Each scene shows the same named points in several views. A view is turned or mirrored, and shifted as a whole, has a little noise and may leave points out.

Scene 1
View 1
Q_490: [-13  10 -10 -10 -11 -11   7  -2  -4 -18   7  10   6 -10   2 -16  26  -3
  -6  14  29  -2  20  -6  -3   1 -17  -5  -9]
Q_19: [ 18  -7 -12 -25  -1 -14  10 -11  19   8   9   9  44  11   2  -4   0  11
 -26  -6  16  -6  -2  -7  13   1 -32 -30 -16]
Q_604: [-11   7 -27  -2 -16 -17  -4   4   7  -1  19  -5   4 -33   1   5   6  16
  12  11  29   6  36  -3   2   8 -17  -6 -30]
Q_739: [  3  -3 -13 -11 -11 -10  -1  -3   0 -11   5  11  14  -5  -8  -7  21   3
 -13   8  26   0  10 -13  -3  -5 -32  -6 -13]
Q_127: [ -3  -9 -22 -11  -7 -22 -11  -1  13   6  14   1  29 -10  -5  -4   0  18
   1  -5  21   5  17  -4   7   3 -29 -19 -27]
Q_697: [-24   8 -20  -9  -3 -29  -3  -1  16   6  19  -4  31 -11  12 -12  -9  14
  13 -11  22   8  30   8  12  15  -7 -26 -28]
Q_950: [ -1  -9 -29  -4  -9 -20 -18   7   9   1  17   0  12 -29 -11   1   3  20
   6   6  19   9  21  -3   1   3 -32  -5 -31]
Q_537: [-20  18  -9 -13   0 -22  12  -3  12  -8  11   7  34   3  17 -28   4   1
   0  -2  21  -2  20  10  15  13  -6 -33 -14]
Q_378: [-16   8  -6 -10   4 -21   0  -3  13 -12   1  16  48  18   0 -39  11   0
  -6  -5  20   1   8   7  20   4 -32 -39  -9]
Q_70: [ -5 -11 -27  -8 -13 -18 -21   6  -2  -7  16  -1 -12 -43  -9   4  11  11
   9  10  20  10  21  -8 -17   3 -16  19 -30]
Q_427: [-10  22  -6 -12   5 -14  16   4   9 -30   7  22  18  -1   6 -40  20 -12
 -10  15  13  -8   7  14  14   9 -17 -26  -3]
Q_600: [ 24  -4 -32  -9   8 -20  -9  17  27  -8  19  16  21 -27 -16 -15  -5  15
  -7  15  -1  -2  -4  11  20   7 -49 -24 -27]
Q_564: [ 23 -16 -34 -10  -1 -20 -18  10  22   6  19   7  22 -27 -18   3  -6  23
  -5   7   8   4   1  -1   9   2 -50 -15 -32]
Q_568: [ -6  -4 -33   0  -9 -24 -18   7  18   9  20  -3  29 -22  -8   1  -6  29
  14   0  22  10  31  -1  14   8 -39 -25 -37]
Q_819: [ -4  -6 -19  -4 -17 -11  -9  -2  -4  -4   6   4  13  -9 -13  -1  23  11
  -5   9  35   4  22 -19  -5  -7 -38  -4 -18]
Q_499: [ 13 -13 -13 -14  -2 -13  -8  -2   3 -11   4  17  21  -1 -16 -14  18   3
 -18   6  18  -1  -6 -11  -2  -7 -41  -7 -12]
Q_529: [ 13   9  -8 -19   2  -8  18  -3  10 -21   4  22  22   3   1 -24  18  -8
 -26  16  14 -12  -5   1   9   2 -29 -21  -3]
View 2
Q_378: [ -5 -31   2   0 -13   2  15  -8 -21   2 -18   5  20   3 -17 -28 -28  -9
 -17  10  14 -12   5  -7   8 -13  -3   0   8]
Q_499: [ 16  -1   7   8  -5  -6  14   9  16 -14   7   8  24   5  -5 -15 -22  17
 -10  -9  -3 -17   5 -11  10 -11   2  -7  16]
Q_600: [ -1 -10 -22  22  -3 -13  22  12  19  13 -12   9  31   0  10  12 -42  10
  -7  -6  -9 -32   0 -21  11   9 -10  15  22]
Q_739: [ 13  -4  11   4   1  -2  14  15  16  -6   0   7  21  -6   2 -15 -17  10
  -4 -17  -1  -8   8  -1  12 -16   1 -18  11]
Q_490: [ -1  -7  20  -4  -1   2  18  11  18   5 -15   4  18 -11   2 -13  -9  -2
   5 -16  -6  -3  16  11  19 -25   4 -25   8]
Q_537: [-15 -28   2  -6 -10   8  19   1  -8   9 -38   6  10 -10   1 -17 -18 -18
  -6   7  13   4   7   3  19 -13  -8  -7   5]
Q_568: [  5 -19 -29  19  -2 -20  13  30  -5  23 -14   1  11 -14  30  -6 -29  -7
  -4 -23  -1   3 -11 -13  -2   6  -2  -5   5]
Q_19: [ 12 -15  -7   7  -1   9  17  15   4 -21 -12  22  15  -4   5 -13 -27   9
 -14   5  21   2  -5 -14  16  -2 -15  -1  15]
Q_950: [  7  -1 -17  15  -3 -20  14  28  15  14  -7   2  10  -7  27  -2 -18   2
   0 -25 -14  -2  -3  -9   4  -1   3  -8   9]
Q_427: [-19 -21  19  -5 -10   9  23  -9   8   9 -32   4  29  -3 -17 -10 -21  -9
  -3   7  -1 -21  21   7  24 -22  -6  -6  15]
Q_70: [  5  16  -4   6  -6 -25  14  31  34  12  -6   1   4  -7  35   4   0   4
   7 -33 -30   2   5   3  12 -11  11 -19  10]
Q_697: [-11 -21 -18  -1 -11  -8  15  16 -11  16 -35   6  -3  -9  24 -10 -15 -20
  -4  -5   5  15  -4  -3  11  -3  -6  -6   1]
Q_564: [  9  -5 -23  21  -3 -16  16  21  14   4  -3   9  21   0  18   3 -33  12
  -9 -12  -7 -16  -6 -22   6   9  -7   9  16]
Q_127: [  9 -12 -16   7  -5 -12  12  23  -1   3 -12   9   7  -6  19 -11 -20  -1
  -9 -12   5   5  -7 -11   6  -1  -2  -6   7]
View 3
Q_604: [-15  -1   8  -8  23  13  15 -12   1  21  15   4   8 -21  27  -7  -5 -22
  11 -12  20  13  33  11  22 -11  -3  15  -4]
Q_568: [ -4  -7  17  -7  27   4 -14 -13   6  24  31  -7  12  -7  10  -2  -9 -15
  15  -8  15  21  43  23  10  -7 -12   2   4]
Q_127: [ -4  -6  15 -10  24  -7 -12   3  -8  23  11   1  14  -1  16  -5  -5 -24
  16  -6   9  19  31  19  12   2 -18  -1  -5]
Q_950: [-10  -8  20  -3  20   0   1 -10  -6  18  24  -2  10 -13  22 -15   2 -18
   8 -10  10  12  33  11  13   3 -14   6   8]
Q_490: [-14  10   2 -21   7   7  20  12 -23  15  -8  13   5   2  26 -27 -10 -24
   8  -6  16  19   8   2  20  -7  -1  11 -14]
Q_600: [  2  -2  32 -36  17  -8 -19  -4 -10  13  38 -17  23   5  33 -31  -8 -10
  -4  -2 -13  18  22  25   2   2 -20  11   5]
Q_739: [ -7  -5   8 -10   7  -3   7  15 -28  18  -1   6   3   8  23 -34   2 -23
   3  -6  10  16  14  12  19  -2 -12   0 -12]
Q_427: [ -6  24   7 -56   9   7   4  20 -25   9  -3   9  18  21  29 -25 -29 -20
   9   1   2  30  -3   8  10  -8  -2  20 -17]
Q_499: [ -3  -8  19 -13   5 -13  -6  19 -35  14   5   1  10  15  23 -38   2 -22
   2  -2  -1  19  11  13  12   8 -19  -5  -7]
Q_537: [ -6  16   0 -44  26   3  -6  16  -8  21  -8  12  20  13  21   5 -29 -28
  24  -1   8  32  16  16   9 -13  -6  13 -22]
Q_697: [ -9   5   8 -20  35   5 -10  -3   8  24   9   6  18  -8  14  19 -17 -25
  29  -6  14  25  39  17  11  -7 -10  12  -5]
Q_564: [  0 -17  29 -10  19 -11 -18  -7  -9  19  36 -16  18  -5  29 -25   6 -16
  -2  -7  -6  12  34  26   9   5 -26   1   6]
Q_529: [ -1   7   6 -44   5  -9  -4  26 -32  16  -3   3  17  22  36 -37 -11 -24
  -2   1  -7  24  -1  20  13  -9 -14   7 -27]
Q_378: [  4  12   9 -39  18  -3 -23  26 -24  18  -3   7  17  33   5  -9 -31 -22
  21   4   5  37   9  19   3  -3 -11  -2 -15]
Q_819: [ -8  -9   9   5   8   2  10   7 -24  19   7   6  -2   1  13 -29   4 -22
   6  -8  20  14  23   9  22  -4  -9  -5  -6]
View 4
Q_427: [-23  16  -3  30  -2   6  35   5 -13  15 -15 -20 -14  -2 -12   0   0  17
 -11 -13 -26 -21 -17 -10   0   3  18  14  -5]
Q_537: [-15  -2  -2  20  -5  18  32   1   8   9  -6 -22   4  -3  -6   4   9  -1
   1  -8 -37 -17 -28  -4  -5  -9  17   1   1]
Q_529: [ -8  20  -3  19  14   9  21  12 -19  12 -10  -6 -30   7   0  -3   3  18
 -19 -10 -22 -17   2 -13  -5  -9  18  12   3]
Q_739: [ 10  17  -4   8   0  -6   1  26 -10  -1 -12  -6 -10   2   6  20   0   7
 -11 -12 -17 -22   1  -4  12 -12  16   2   7]
Q_604: [ 11  12   7  12 -14 -13  -7   8  -6   5   5 -10  24  -3 -19  28   3  -3
  17  -8 -13 -17 -26   2  24 -23  22 -32  14]
Q_127: [ 20   5  -2  14  -3   2   2  10   7  -2   7 -19  -2  -6   4  22  14  -8
   3  -2 -26  -8 -13  -5  12 -27  20 -13  15]
Q_819: [ 18  12  -1   7  -9 -14  -8  30  -4  -7  -7  -7   0   2   8  30  -4   0
 -11 -15 -16 -25  -4  -1  20 -16  17  -6  14]
Q_600: [ 19  29   6  40   8  -7   2  -8 -21  11  19 -21 -29 -10  -9  14  16  14
  -4   3 -20   4  -9 -19  20 -30  24 -13  16]
Q_490: [ -6  14  -4   9 -10  -4  13  23  -9   5 -19  -9   4   1  -5  15  -6   9
  -4 -17 -15 -29  -8   1  10  -1  16   3   0]
Q_950: [ 26  17   2  19  -9 -14  -9  11  -5   0   7 -18   4 -10  -5  30   8  -2
  11  -5 -14  -9 -11  -1  28 -25  20 -19  15]
Q_19: [ 13   3  -1   7  18  18   9   8   1   3   4  -7 -21   5  13   6  16  -3
  -7   1 -28  -8  -1  -8  -8 -32  18  -5  13]
Q_378: [ -7   0  -4  32  -2  13  31   8  10   2  -3 -30 -22  -3  12   7   9   2
 -22  -9 -46 -15 -20 -16  -3  -9  19  14   5]
Q_70: [ 25  28  -7   7 -15 -20 -11  20 -11   2 -12 -14  17 -16 -12  39   2   3
  26  -9   4 -15   2  13  36 -15  17 -17   7]
Q_697: [  4  -4  -2  18 -10  13  19  -1  19   5   4 -28  16  -9  -6  17  14 -11
  19  -2 -33  -8 -31   1   6 -21  20 -17   9]
Q_568: [ 24   3   8  27  -9  -8  -8   2   6  -2  21 -23   7  -9  -2  29  12 -11
   5  -1 -28  -7 -28  -9  23 -33  23 -28  25]
Q_564: [ 34  23   4  26   7  -9 -12   2 -13   2  18 -17 -20  -9   0  24  18   4
   1   3 -17   3  -1 -12  23 -37  20 -19  23]

In a view up to two points have been moved. Name them for each view, in the order of its rows, or write none.
view 1 | Q_19
view 2 | Q_564
view 3 | Q_697
view 4 | Q_604

Scene 2
View 1
Q_387: [  1  -7  10  -2   8 -10  -9   9 -19 -15 -11  -2 -20  -9   0  -4  37  17
  -2  -3 -12  -3  12   6  -5 -32  -3  21  12]
Q_329: [ -6  -4   2  -3  -5  -2 -18   9  -6  -8   2  -1 -10  -6   2   0  16  11
 -10 -13 -10   2  -1 -12  -3 -18  -5  11  -4]
Q_759: [-10   1   7  11   8  20 -48  -7  -8   3 -10  15 -18  10  28  12  39 -11
   1   9   6   8   6 -18   9 -12  -7  16 -15]
Q_111: [  3   2   3 -16   7 -41  12  18 -23 -35 -17  -5 -28   5   0 -16  41  23
   0 -12 -13  -8  13  16  -8 -15  -6  -4  19]
Q_324: [ -6   3   2 -18  -7 -29  -4  20 -10 -26   0  -2 -16   8   4 -12  16  17
 -13 -22 -11  -1  -2  -5  -8  -3  -9 -12   1]
Q_926: [ -4 -12  20  -4  -2   8 -42   1  -8   4  13   8 -10   3  23  10  18   2
  -7   2  -3   5   1 -21   5 -15 -12  16 -13]
Q_957: [-10  -4  10  -6   0  -9 -18  18  -4 -19   6  -3 -12  -7   3  -5  11  13
 -18 -18 -19   2   0  -6 -13 -15  -3   7   2]
Q_384: [ 10 -13  11 -24 -14 -23 -14   0 -23  -1   2   4 -18  16  17   3  30  18
   8   1   4  -7   5 -16  19 -16 -22   4  -8]
Q_810: [ 10 -21  10 -13  -4 -20  -6   9 -16  -9  26   9   7  29   7  -2  13   0
   6   5  -1   3   0 -16  15  14 -11 -12 -12]
Q_973: [ -6 -14   1  25  20  12   0  16  -8 -17   3  -6   4 -22 -28  -4  20   5
  -9  -4 -26   5   8  12 -16 -28  16  29  16]
Q_860: [ -4  -5   2 -26 -22 -28  -9  16  -7 -13  17  -1  -6  12   6  -7  -1  18
 -14 -24  -7  -1 -10 -23   5   2 -16 -17 -13]
Q_626: [-11 -15  33   0  10  10 -52  13   1  -8  28   6  -4  -6  25   7   7   0
 -23  -3 -17  13   0 -15 -15 -10  -6  16  -7]
Q_807: [-18   7 -28  12 -16  13  -2   8   4  -4 -10  -4  -1 -11 -23  -2   4   6
 -14 -27 -12   5 -12 -18   2 -17   5   8 -10]
Q_953: [ -4   2   1 -17 -12 -21 -14   9 -11 -12  -2   3 -17  14  12  -4  20  14
  -5 -14  -2  -2  -2 -15   6  -4 -14  -8  -8]
Q_647: [ 15  -8   2 -14  -1 -27   2  -3 -31 -10 -12   7 -20  26  11  -2  49  10
  21  12   9  -9  14  -2  21  -9 -15  -1   1]
Q_533: [ 20 -26   4 -12  -4 -22  15   4 -31  -3   8  -2  -2  10 -13   0  29  18
  18   7  -4  -9  11  -2  19 -20  -9  12   4]
View 2
Q_384: [ -9  30   9  -7  16  -4  -4   5  16   7 -14  27  24   5  -3  10  -6 -20
   3   2  10  23   2   0   4   8 -11  -6 -17]
Q_810: [ -8  17 -10  -9  11  -5 -17   1   5  13  -1  43  -1   7   4  -5 -10  -5
   2   3  -5   6   0  -8   4  -9 -14 -24 -13]
Q_953: [-12  15  -4  -7  16   0  -6   0  19   1 -20  18   6   4  -2  -6   0 -23
  -2  -6   4  13  16   2   6   4 -20  -9  -1]
Q_957: [  8  13  -2  -3  32  -4  -2   8  19 -25  -8  17  -2   4   3 -11  -4 -36
  -6 -14  -6  12  26  -8  16   0 -37  -2   3]
Q_387: [ 32  29   9   5  23  -2   3  -4  12 -27 -14  20  32   7  -2   0  -6 -42
  -4  -7 -11  18  15  -6  17   6 -23   4   7]
Q_926: [  2  23  20 -23   8  10  -6   7  22 -11 -13  26   4  11   5  -9   8 -29
   9   1  -2  28  -4 -15  28  -6 -41  -9 -26]
Q_973: [ 62  20   4   1  19  -2  -6   1   3 -49   8  23   3  18   4 -15 -11 -39
  -8  -9 -35   6  17 -19  25  -8 -37   7  19]
Q_111: [ 11  21 -18  23  38 -10   5 -12   9 -13 -20  22  41  -5  -5   2 -12 -38
 -13 -16  -8   4  32   5   2  10  -8  -8  22]
Q_324: [ -8   8 -16   4  32  -5  -3  -1  18  -8 -16  17   3  -1   0 -10  -5 -29
 -10 -16  -1   4  30   1   5   3 -25 -10  10]
Q_647: [  3  34  -2   4   7  -1  -4 -13   3  12 -20  34  45   5  -7  10  -8 -18
   2   6   0  14  -3   3   1   7   5 -12  -2]
Q_626: [  3  13  15 -19  25  11  -3  11  25 -26  -8  30  -5   6  13 -23   9 -39
   9  -8 -11  28   8 -27  39 -14 -62 -18 -28]
Q_329: [ 12  17   6 -11  15   2  -6   6  18 -19 -11  13  -1  11   1 -10  -1 -31
  -2  -6  -7  15  14  -6  15   1 -33   2   1]
Q_533: [ 24  37   2   4  19 -16  -8   6   0  -5   7  39  25  10  -3  16 -23 -16
  -3   4  -5  11   2  -4  -1   3   0   1  -2]
Q_807: [ 26   7   1 -19  -4   4 -17   7  16 -26  -8  -5 -30  24  -2 -17  -1 -23
  -8  -6 -11   1  17   3   7   1 -32  19  24]
Q_860: [-24   9 -11  -8  27  -9 -11  15  22   2  -5  19 -20   2   2  -6  -8 -16
  -5 -11  10   7  24   1  -1   2 -28  -9  -5]
View 3
Q_626: [ 37  29  17 -40  40 -11  -9 -14  18 -20   5  -4  -6 -13 -15  -5 -23  11
  -9 -27  14 -11  -4  -6  10 -21 -19  11   9]
Q_973: [ 16 -18  12 -40  14   1  16  -8 -18 -13  17 -11  -6   8 -10  15  29  15
 -13  -7  17  21 -24 -19  22  -7 -20  10  19]
Q_533: [ -5  14   4 -11   5  23  -9  10 -13   7 -12 -16 -18  -4  17  14  13   0
 -30   3  14   7  -4  21   9  15   0 -14  17]
Q_647: [  8   8  -4   1   7  33  -5   1 -11  -8  -6 -14 -22   6  24  14  -6   5
 -23   3  17 -13  19  45  -2  15   3 -24   5]
Q_384: [ 11  28   6  -3  18  16 -11   8  -8  -3 -16 -11 -15  -7  15  10 -20   0
 -25 -10  14 -16  15  27   4   3  11 -17   6]
Q_111: [ 10  -2  -9 -20  19  25  24 -11 -21  -4   0 -17  17  10   5  29   3  26
 -18  12  10  -7  -5  33  10   7  13 -37   3]
Q_810: [ -2  18 -10  -1  18  20  -8 -10  14   0 -12  -1 -14 -17   6  -7 -18 -10
 -26  -5   6  -7  -5  35  -1   2 -14   0  12]
Q_387: [ 23   3  11 -30  17  10   7   1 -21 -13   5 -19  -5  10   4  22   9  20
 -15  -6  18  -1   2   5  14  -1   3 -16   8]
Q_957: [ 19  10   4 -28  31  -2  14 -10  -8  -8   1  -6   9  -5 -12  12 -12  13
 -14 -14  11  -4 -12   1  14 -15   0  -4   8]
Q_953: [ 11  13  -5  -3  24   9   9  -5  -8  -7 -10  -2   0  -6   0   9 -28   0
 -20 -12   9 -17   4  24   5  -9   8 -10   4]
Q_807: [  3 -19  -4  -1  17  -8  31   0 -31  -9   1   8  -6  -1 -13  10 -11 -13
 -18 -26  12   3 -12 -12  17 -25   2  23  14]
Q_860: [ -2  23 -11  -3  32   5  12  -7  -1   8 -21   4  13 -21  -8   5 -35  -7
 -25 -13   2 -12 -15  20   8 -14  12  -5   8]
Q_329: [ 16   6   7 -17  24   0   9  -1 -13 -11  -1  -4  -5  -4  -6  10 -13   4
 -17 -18  14  -4  -4   1  13 -15   1   2   9]
Q_759: [ 41   4  14 -11  19   2  -9  -4  -1 -38  13  -5 -38   8   4  -2 -23   1
  -8 -28  24 -20  30  13   2 -14 -16  11   3]
Q_324: [  8   7 -11 -12  29  10  23 -14  -9  -1  -7  -2  18  -6  -7  15 -20  10
 -18  -5   5 -11 -11  23   9  -9   9 -16   4]
View 4
Q_759: [-35 -12  -1  -8 -28   3   2  -8 -21   4 -23 -18 -36  12   5 -10   9 -33
 -19  29  -8 -30  24  11  30 -17   4 -34  10]
Q_647: [  3 -16  -3   8 -21  21  -7   1 -14  -8   9  -6 -36   4   3   6  14 -25
 -13  -7  16 -20  16 -20 -11   4   8  -9   2]
Q_111: [ 28 -12 -25 -17 -20   5  -2  -8  -5   2   6  14  11  -4   2  19  21 -10
   1   6  15 -20  16 -26 -22   3  10 -12  -4]
Q_324: [ 21 -20 -28 -19  -4  -1 -12 -14   8  -2   3   6   4   4   2  13  17 -10
   7  17   0  -1  10  -8  11  -5  -5 -22  -2]
Q_329: [  1  -6 -18 -22 -14   4  -7 -18  -8   0 -13   0  -9  -4  -2  -1  16 -15
  -7  17 -16  -2  14  -2  19 -13 -12 -35  10]
Q_953: [ 11 -22 -21  -7  -6   5 -14 -16   2  -3  -1  -5 -18   7   1   1  15 -20
   0  14  -2  -2  15  -4  18  -5  -2 -21   4]
Q_926: [ -8 -11  -7  -8 -27   7 -18 -11 -22  -2 -17 -13 -32   7  -2 -11   6 -19
 -16  24 -16 -10  12   9  36 -26  -9 -40   5]
Q_626: [ -6  -9 -14 -24 -29  -6 -20  -6 -24  -1 -20  -5  -9   8   0  -4   1  -4
  -9  43 -21 -13   1  20  45 -40 -14 -51  -5]
Q_387: [  9   3 -14 -22 -34   8  -1 -12 -25   6 -14   8  -2 -11  -2   3  18 -13
 -14  12  -5 -19  19 -17  -8 -10  -2 -30   5]
Q_860: [ 24 -26 -27  -9   7   5 -26 -17  14 -10   4  -2 -14   7  -2   4  12 -10
   9  12  -9  18   3  -1  30 -10 -14 -26   1]
Q_973: [-16  31  -8 -46 -24   5   8  -7 -21   3 -13  19  19 -24   1  15  19  -3
 -16  17 -21 -12   6  -9  -6 -16 -28 -49  11]
Q_957: [ 10  -6 -24 -28 -16  -3 -12 -16  -8   3 -11   6   6  -3  -1   5  14  -7
  -2  25 -13  -4  10  -1  18 -17 -11 -38   2]
Q_807: [-19   7 -22 -37   8   2   6 -30  13   3 -15   3  -2 -13  -2   1  27 -24
  -4  12 -28  13  20  -2  20   0 -26 -38  26]
Q_384: [ 14 -20 -11   5 -24  17 -20 -12 -16  -5  -5 -11 -39   4  -4  -9  12 -22
 -12   3  -2  -4  17  -9  13  -9   2 -20   5]
Q_810: [ -4 -17  -2   2   0  16 -21   5   1 -21  17  -7 -32   8   5   9   5 -12
  -3   3   1   1  -6   0  20  -8 -16 -24  -1]
View 5
Q_329: [  8  -2 -11  20  -4 -13  -5  10   4  10  -5  -9   6  -7  -9   7   0 -12
 -18  -7  -5 -18  -1  11  -1  -3  -5  -4   5]
Q_957: [  4  -4 -10  27  -4 -22 -15  17   6  10  -1  -4   2  -6 -16  -1   2  -3
 -17  -2 -14 -20   6  13  -2  -1  -9  -7  -1]
Q_807: [ 11   3  -8  12  -6  -4   4  12  -3  19   1 -11  21  12   4   5   9 -11
 -12 -21   4 -30 -25   6 -17  -9   9 -28  -6]
Q_324: [  6  -2  -8   7 -11 -21 -14  19 -15  10  -2   1   8  -9 -17   1  -4   9
 -19   5 -19   1  15   2 -11  -1 -15  -6   1]
Q_810: [ -7  -5  -5 -14 -28 -11   6  -9 -11   7  -7 -17   2 -13 -14   3  -9  -4
 -18   5   8 -10   2  29  -9  15 -37  23   8]
Q_626: [-15 -25  -8  43 -11 -29   1   6  31  -3  -3 -12 -16 -12  -9  -6  10 -13
 -27  -4 -16 -39   8  20  13   0 -10  15  12]
Q_111: [ 28  14 -13   8  -5 -16 -44  17 -29  10  -7   6   9  -7 -28  10 -16  -3
  -7  21 -23  16  15   2  -2   7 -24  -6   0]
Q_759: [ 10 -22  -7  26 -23  -4   8  -9  12 -16 -21 -15   0  -2  15  17  -1 -36
 -29  -2 -15 -18  -9  -2  14  -1  -4  24  32]
Q_926: [ -1 -17 -11  23 -10 -14  10  -1  22   0 -13 -17  -6 -18  -2  11  -1 -21
 -27  -8  -4 -24   4  16  11  -3 -11  22  21]
Q_973: [ 20  12 -15  43   1  -8 -39   5   7  13   0  -9   1  19 -16   0   3 -31
   6   2  -4 -40 -23  28  10  10  -7 -22 -12]
Q_533: [ 23  19 -18  -6  -2  -1 -20  -5 -10  18 -12 -16   7 -19 -24  21 -22 -22
  -2   5  17  -2   1  32   3  13 -33  12   5]
Q_384: [ 12   0 -14  -5  -6  -9   1   1  -2   7 -16 -13   4 -33 -13  21 -18 -12
 -22  -2   2   6  15  14   2   0 -25  24  20]
Q_647: [ 26   6 -13 -11 -19   1 -15  -7 -24  -1 -20 -11   9 -17 -11  25 -24 -22
 -14  14  -3  18   6   9   3  11 -33  24  21]
Q_953: [  5  -5  -8  -1 -13 -14   1  11 -10   8  -7  -7   9 -17  -9   8  -6   1
 -25  -1  -9   0  11   5  -9  -3 -17   7  10]

In a view up to two points have been moved. Name them for each view, in the order of its rows, or write none.
view 1 | Q_810
view 2 | Q_957
view 3 | none
view 4 | Q_384
view 5 | Q_324
